Each row is a point on a landscape with many valleys, with its height.
From any point a ball rolls to the lowest of the 5 points nearest to it. It stops when none of these is lower. Distance is the straight distance between rows; heights are no part of it.
k311: [127 122 151 146 132 141 145 131 108 123 140 123 126 132 144 142 140 120
 141 144 158 140 104 105 124 107 125 146 119 117 147 127 107 156 131  82]  h=572
k471: [147 126 133 133 143 144 137 131 131  71 130 150 142 133 108 129  86 170
 148 126  60 169 132 114  91 167 146  85 154 153 108 112 158 114 165 152]  h=248
k195: [144 102  99 162 151 173 118 131 109  93 101 142 189 169  85 107  85 110
 130 148 101 138 114 133  90 177  99  85 132 173 108  94 128  49 153 203]  h=358
k53: [109 124 138 141 121 129 113 142 111 125 121 116 117 139 151 154 187 135
 159 124 179 154 113 123 124 135 138 134 112  79 163 134 123 131 134  98]  h=491
k983: [147 171 155 109 121 107 146 119 231 101 125 164 128 116 135 128  30 184
 147 118  58 137 179  96 114  86  97  94 139 177 111 121 174 181  90  96]  h=475
k120: [ 82 114  81 130 138 126  79  94  49 196  85 113 148 128 143 129 230  77
 126 111 205  72 115 150 183 159 105 151 152  96 135 128 121  47 119 147]  h=326
k972: [ 87 113  77 109 119 115 147 106  88 211 154 132 112 107 100  91 203  75
 100 111 168  44 134 158 178 162 162 176 183 115 119 130 111  92 127 145]  h=300
k310: [161 123 140  97 121 115 155 136 183  84 110 176 133  89 135 103  62 180
 169  94  45 144 138 123 105 129 151  54 162 160  92 101 185 145 127 126]  h=172
k755: [129 116 160 114  99 121 173 121 133 163 165 134 111 100 133 126 131 101
 118 126 151  91  67 147 133  77 118 147 158 108 143 132 107 157 127  84]  h=95
k378: [154 212 150 102 134 120  62 147 188 112 112  71 100 173 131 148  77 190
 118 137  99 165 176  99 102  89 111 158  60 143 124 151 151 153  91 154]  h=584
k975: [145 140 153 117 123 130 153 138 171  78 140 155 117 115 130 122  62 175
 147 117  72 162 134 108 109 129 132 104 145 154 110 125 165 175 137 106]  h=274
k136: [155 128 117 161 135 136  54 166 102  68 106 101 140 135 164 163 134 172
 133 128 155 166 158 108 111 158 120 125  45 137 129 146 145 128 104 132]  h=426
k114: [139 113 131 133 173 157 147 114 107 119 138 152 172 143  99 137  77 132
 117 145  74 129 102 123 101 129 116 124 159 156 113 114 110  81 184 142]  h=506
k447: [131 114 153 119  97 123 167 136 175 113 125 169 136  87 145 128  93 127
 142 127  92 148  94 148 122 104 128 101 153 129 121 108 144 168 142  95]  h=311
k904: [133 199 168 126 111 107 100 144 192 135 115  93  76 180 140 143  95 151
 105 142 102 154 195 109 104  68 113 145  82 137 141 130 144 180  84 104]  h=581
k564: [121 110 120 103 122 122 148 104  92 203 157 124 115 121 110 109 183  83
  97 117 165  69  97 152 141 125 153 179 165 109 130 121 116 110 145 128]  h=253
k605: [140 114 133 175 157 140 114 124  90 138 143 119 156 146 144 162 111 119
 112 152 176 120 107  87 120  91  87 162 100 138 132 149  95 124 123  85]  h=665
k635: [157 215 152 115 150 120 101 122 196 112 113 102 108 171 113 128  35 209
 106 112  72 148 192  77  90 106  96 133 105 172 115 147 172 147  98 168]  h=564
k309: [107  99 104 120 149 137 122 114  79 189 138 119 155 112  96 108 177  77
  99 130 144  91 108 139 156 139 150 163 144 112 119 115 100  84 166 146]  h=391
k643: [104 120 112 100  94 105 159 105 104 181 144 131  79 126 147 133 223 100
 124 107 199  22 103 173 145 115 126 181 205  83 150 136 104  96  98 111]  h=376
k995: [103 130 140 121 113 108 132  92  86 152 136 116  97 139 153 140 206 108
 150 118 218  99  99 139 130 106 126 151 155  87 171 140 122 113 108  93]  h=381
k436: [140 155 155 121 103 110 149 135 225 124 128 155 105 113 139 128  55 144
 136 131  86 135 152 110 122  74 100 103 123 147 121 129 150 198 102  71]  h=473
k720: [154 182 153  86  99  80 112 141 252 111 105 132  99 123 156 128  58 151
 137 119  54 136 191 123 133  61 113  97  88 146 113 127 162 192  77 112]  h=468
k275: [128 130 149 120  88  92 146 150 177  99 125 140  92 106 155 134 144 131
 157 118 116 153 129 147 113 109 131  88 108 102 142 131 140 201 106 102]  h=204
k912: [151 179 139  85 127 100 125 113 204  72 128 137 101 140 124 104  33 218
 145 100  56 147 178  94 107 119 121 100 121 191  98 133 184 172 102 144]  h=539
k164: [156 170 102 113 121 129  51 165 126  59  97  96 123 147 148 144 113 222
 135 118 121 174 170 113 106 169 120 111  36 147 113 160 159 118  92 204]  h=459
k448: [ 82 103 100  95 112 144 173 124 138 178 159 169 154  62  74  60 106  60
 109 125  99 104 129 161 186 169 157 116 167 138 110 113 102 103 150 168]  h=453
k102: [164 193 122  97 126 115  79 125 161  76 119 102 105 151 124 132  63 230
 127 119  86 166 167  89  98 142 129 112  83 161  98 168 162 137 103 197]  h=488
k394: [ 57 109  74 119 126 130 149 121  91 191 134 131 129  93 105  64 197  61
 119 126 166  81 146 157 195 181 179 151 158 120 129 145 105 102 122 170]  h=315
k962: [111 125 127 129  78  98 145 165 155 111  88 118  85 103 148 112 164 130
 165 111 114 199 148 179 136 161 167  70 117 104 137 136 162 163 110 147]  h=111
k799: [147 143 130 102  76  93 136 150 194  76 111 147  92 100 164 126  99 177
 162  97  73 169 145 153 131 126 152  66 104 124 107 118 169 183 106 137]  h=119
k802: [129 156 154 145 140 125 130 132 158 105 135 117 118 143 135 146  79 151
 124 154 116 146 161  85 113 114 117 143 104 140 133 136 124 169 113  93]  h=570
k9: [134 172 135  99  79  68 103 143 219 118 113 119  62 155 168 139 132 136
 133 137 120 137 163 145 118  91 128  85  70 115 157 131 132 209  59 112]  h=558
k932: [147 122 124 148 139 135 101 153 123  86 127 103 135 122 140 151 130 160
 137 138 123 174 129 106 111 152 149 122 100 130 124 138 134 137 133 129]  h=346
k106: [125 113 149 117 100 123 179 132 135 140 148 142 116 104 131 133 136 117
 130 133 141 127  86 153 125 111 130 120 152 108 143 120 120 153 139 103]  h=301
k419: [135 182 152 101 119 102 129 141 199  87 127 124  92 132 142 129  62 161
 137 132  87 153 164 101 118 100 113 119  97 157 121 134 145 184  99 106]  h=337
k669: [136  93 108 111 120 123 159 105 111 218 174 144  96  92 104  92 166  65
  80 111 132  17  87 157 136 129 156 202 178 123 125 116 116 127 128 116]  h=114
k546: [163  90 118 159 167 163 132 105  88 124 153 138 182 149 107 135  78 127
  99 142 115 101  78 124 102 113  93 136 149 149 107 110  97  72 166 129]  h=401
k450: [163 142 126 155 165 124 121 111 125  82 136 161 164 164 122 129  60 191
 143 135  70 154 137 100  66 168 105  84 149 175  90 122 169 115 142 180]  h=312
k568: [126 115 139 131 124 158 143 148 123  98 128 129 133 113 120 141 125 128
 139 130 107 171 122 137 120 147 148 122 138 125 133 114 141 121 166 129]  h=279
k572: [143 127 135 117 116 137 158 148 140  81 119 171 124 101 112 124  87 158
 144 106  50 175 139 141 120 159 146  78 158 154 110 113 169 134 150 149]  h=207
k840: [171 105 124 185 170 154 132  97  95 129 156 141 173 149 117 141  66 127
  89 155 111  87  82 111 113  88  90 156 127 170 102 139  88  80 149  96]  h=85
k101: [ 60 117  77 118 147 132  95 116  53 187  89 108 160 122 129 115 219  66
 139 114 187 108 134 144 176 172 129 131 160  95 143 142 130  64 118 168]  h=235
k641: [109 117 134 124  84  81 169 127 167 127 133 137  85 134 166 134 177 123
 152 124 175 108 114 166 118  95 113 106 138  77 174 133 114 162  80  94]  h=373
k602: [159 164 149 173 167 135 107 128 158 112 136 114 146 163 122 170  50 160
 110 149 125 134 161  58  88  99  66 159  94 155 105 142 126 141  97 106]  h=830
k4: [138 166 152 101 107 101 111 157 187  85 124 112  75 132 139 124 101 165
 136 131  91 161 168 118 124 131 136 115  73 132 135 138 143 191 115 125]  h=196
k404: [133 133 126 140 118 132 121 143 146  69 117 124 118 123 134 147 108 184
 150 129  84 189 156 117 107 156 159  90 109 148 110 136 159 144 144 150]  h=258
k767: [137 152 153 163 154 137 147 124 145 113 154 129 134 138 126 152  53 135
 119 155 110 132 133  78 117  87  97 143 134 145 119 141 106 153 127  76]  h=757
k727: [130 146 166 133 110 117 172 120 168 118 146 154 126 105 143 134  57 132
 134 137 112 132 118 111 122  88 119 116 133 140 115 127 129 174 124  63]  h=478
k155: [114 130 119 154 122 120 100 158 121  92 100 105 112 129 152 144 172 151
 157 125 141 183 161 127 127 159 171 109  85  98 144 142 146 146 131 131]  h=422
k863: [140 116 150 149 145 143 136 100  87 164 154 126 148 126 132 139 141 108
 105 139 155  95  74 108 133  82 109 184 134 124 127 144  92 111 137  69]  h=629
k129: [123 112 107 159 131 155  78 155  78 114  95  98 155 116 160 164 196 131
 148 115 172 164 128 135 126 162 131 118 102 108 144 124 134 101 128 129]  h=480
k692: [ 65 116  69 121 140 119 112 101  61 212 118 125 149 119 112  91 216  71
 118 116 174  67 138 143 184 171 150 165 153 106 127 142 114  76 124 160]  h=348
k531: [102 110 120 117  92 106 172 121 129 132 119 133  83 135 152 139 221 108
 157 110 203 110 124 187 142 128 132 121 175  66 161 123 115 119  93 123]  h=310
k874: [112 138 159 130 105  91 150 127 162 134 142 134  92 139 152 132 138 117
 148 151 173 120 128 116 120  83 109 132 113 110 162 139 108 187  94  64]  h=492
k407: [126  77  96 137 161 155  67 109  26 156 102 114 176 124 137 129 193  74
  88 107 181  70 106 147 181 148  98 149 120 121 129 111 120  58 122 142]  h=389
k503: [114 102 117 114 156 169 146 127 120 141 131 147 177 117  67 106 113  87
 106 138  98 131 114 136 148 165 150 120 161 140 111 108  98  67 165 163]  h=372
k774: [ 81 109  96 119 131 139 123 131  77 178 103 103 144 119 126 118 210  81
 136 122 183 138 137 155 163 157 151 134 152  96 157 132 130  94 153 151]  h=100
k953: [123 105 114 140 160 165 125 132 111 107  99 146 176 136  84 115 100 106
 112 152  92 135 123 134 130 166 126 101 144 147 115 102  96  58 173 185]  h=385
k143: [161  78 110 151 161 179 117 111  92 117 116 141 190 153  90 122 100  99
  93 150 120  85 105 146 116 154 101 124 129 146 125 101  96  47 159 181]  h=444
k536: [120 172 151 116 122  93  87 151 164 119 116  90  69 153 150 142 124 139
 141 149 145 160 179 105 112 108 133 141  69 111 171 131 128 191 102 101]  h=404
k915: [141 119 162 142 142 141 164  96 126 142 172 143 141 117 112 133  86 118
 106 143 124 116  70 113 122  83 113 158 149 154 125 137 106 135 156  78]  h=529
k495: [128 108 133 121 132 152 145 122  94 173 154 127 131 117 107 128 147 100
 104 130 133 115  77 135 137 115 141 158 146 113 133 119 102 120 167 123]  h=482
k637: [108  87  81 133 167 161 117 125  92 157 124 134 187 124  89  92 151  73
 109 143 124  97 132 127 179 173 141 137 126 119 108 119  76  59 158 186]  h=477
k398: [150 117 114 162 153 153 107 131 105  75 114 148 179 164 115 141  92 149
 135 133  96 156 116 117  85 167 115  90 130 173 109 113 147  76 146 178]  h=314
k505: [137 155 129 100  83  80 107 162 165  70 110 109  60 122 147 123 132 169
 159 120 116 188 172 157 153 137 181  77  61 117 113 149 156 185  97 159]  h=56
k312: [122 124 143 125  97 129 150 153 131 104 115 137 114 111 127 123 149 126
 155 115 114 173 124 151 116 134 154 103 143 113 141 125 150 166 155 123]  h=179
k613: [136 134 139 152 137 126  95 126 101 142 129  98 117 154 168 155 154 130
 154 152 197 133 135  85 118 100  99 158  93 113 150 135 107 143 118  81]  h=651
k461: [ 95 107 131 119 106 118 153 116 115 143 110 109 112 127 131 132 228 102
 154 114 192 137 121 172 138 142 142 125 152  73 169 132 139 124 130 131]  h=250
k515: [117 123 145 128 121 106 152  97  79 177 147 128 104 142 149 128 186 107
 128 126 202  73  81 122 134  86 121 176 156 102 152 140 107 119 123  88]  h=402
k517: [153 103 122 160 152 157 107 148 102  74 121 127 164 145 130 148 116 157
 124 136 126 149 118 115  98 148 110 111 112 139 117 127 128 104 136 148]  h=403
k486: [161  76  95 155 175 167  96 107  60 166 131 123 177 137 120 121 143  76
  67 126 137  40  84 137 159 118 109 179 134 129 117 101  92  67 154 142]  h=493
k685: [112 113 142 137 133 137 129 134  83 154 129 115 143 129 127 147 185 100
 129 127 168 140 116 134 141 129 139 138 131  93 149 117 118 120 150 113]  h=342
k762: [147 136 131 157 145 133 109 132 126  89 135 115 145 144 154 154  99 159
 136 145 138 159 133  91  98 124 120 133  98 139 120 146 129 129 128 110]  h=494
k271: [136 105 150 106 119 142 173 124 130 160 158 138 138 100  94 110 123  93
 109 120 108 123  83 157 142 134 135 137 171 137 125 109 117 129 169 128]  h=393
k889: [ 99  95  89 117 131 145 151 118 101 206 176 138 126 101  84  62 178  66
  94 112 133  50 133 149 183 165 164 176 157 126 114 118  90 120 140 153]  h=215
k274: [ 90 105 108 108 135 154 154 132 112 162 126 121 151 111  82 108 153  85
 124 129 135 157 133 166 160 158 163 123 158 114 129 112 116 111 162 158]  h=266
k757: [124 110 124 135 144 136 115 106  48 181 131 114 141 132 136 139 193  97
 116 126 183  86  91 127 141 114 112 167 138 102 144 133 111  91 141 109]  h=479

Where does a ball stop that starts at each point below?
k486 => k774
k102 => k505
k164 => k505
k912 => k505
k136 => k505

Two balls start at each pair of points below. Name the first point that both come to, or write -.
k983 / k635 => k505
k767 / k602 => k310
k762 / k398 => k572
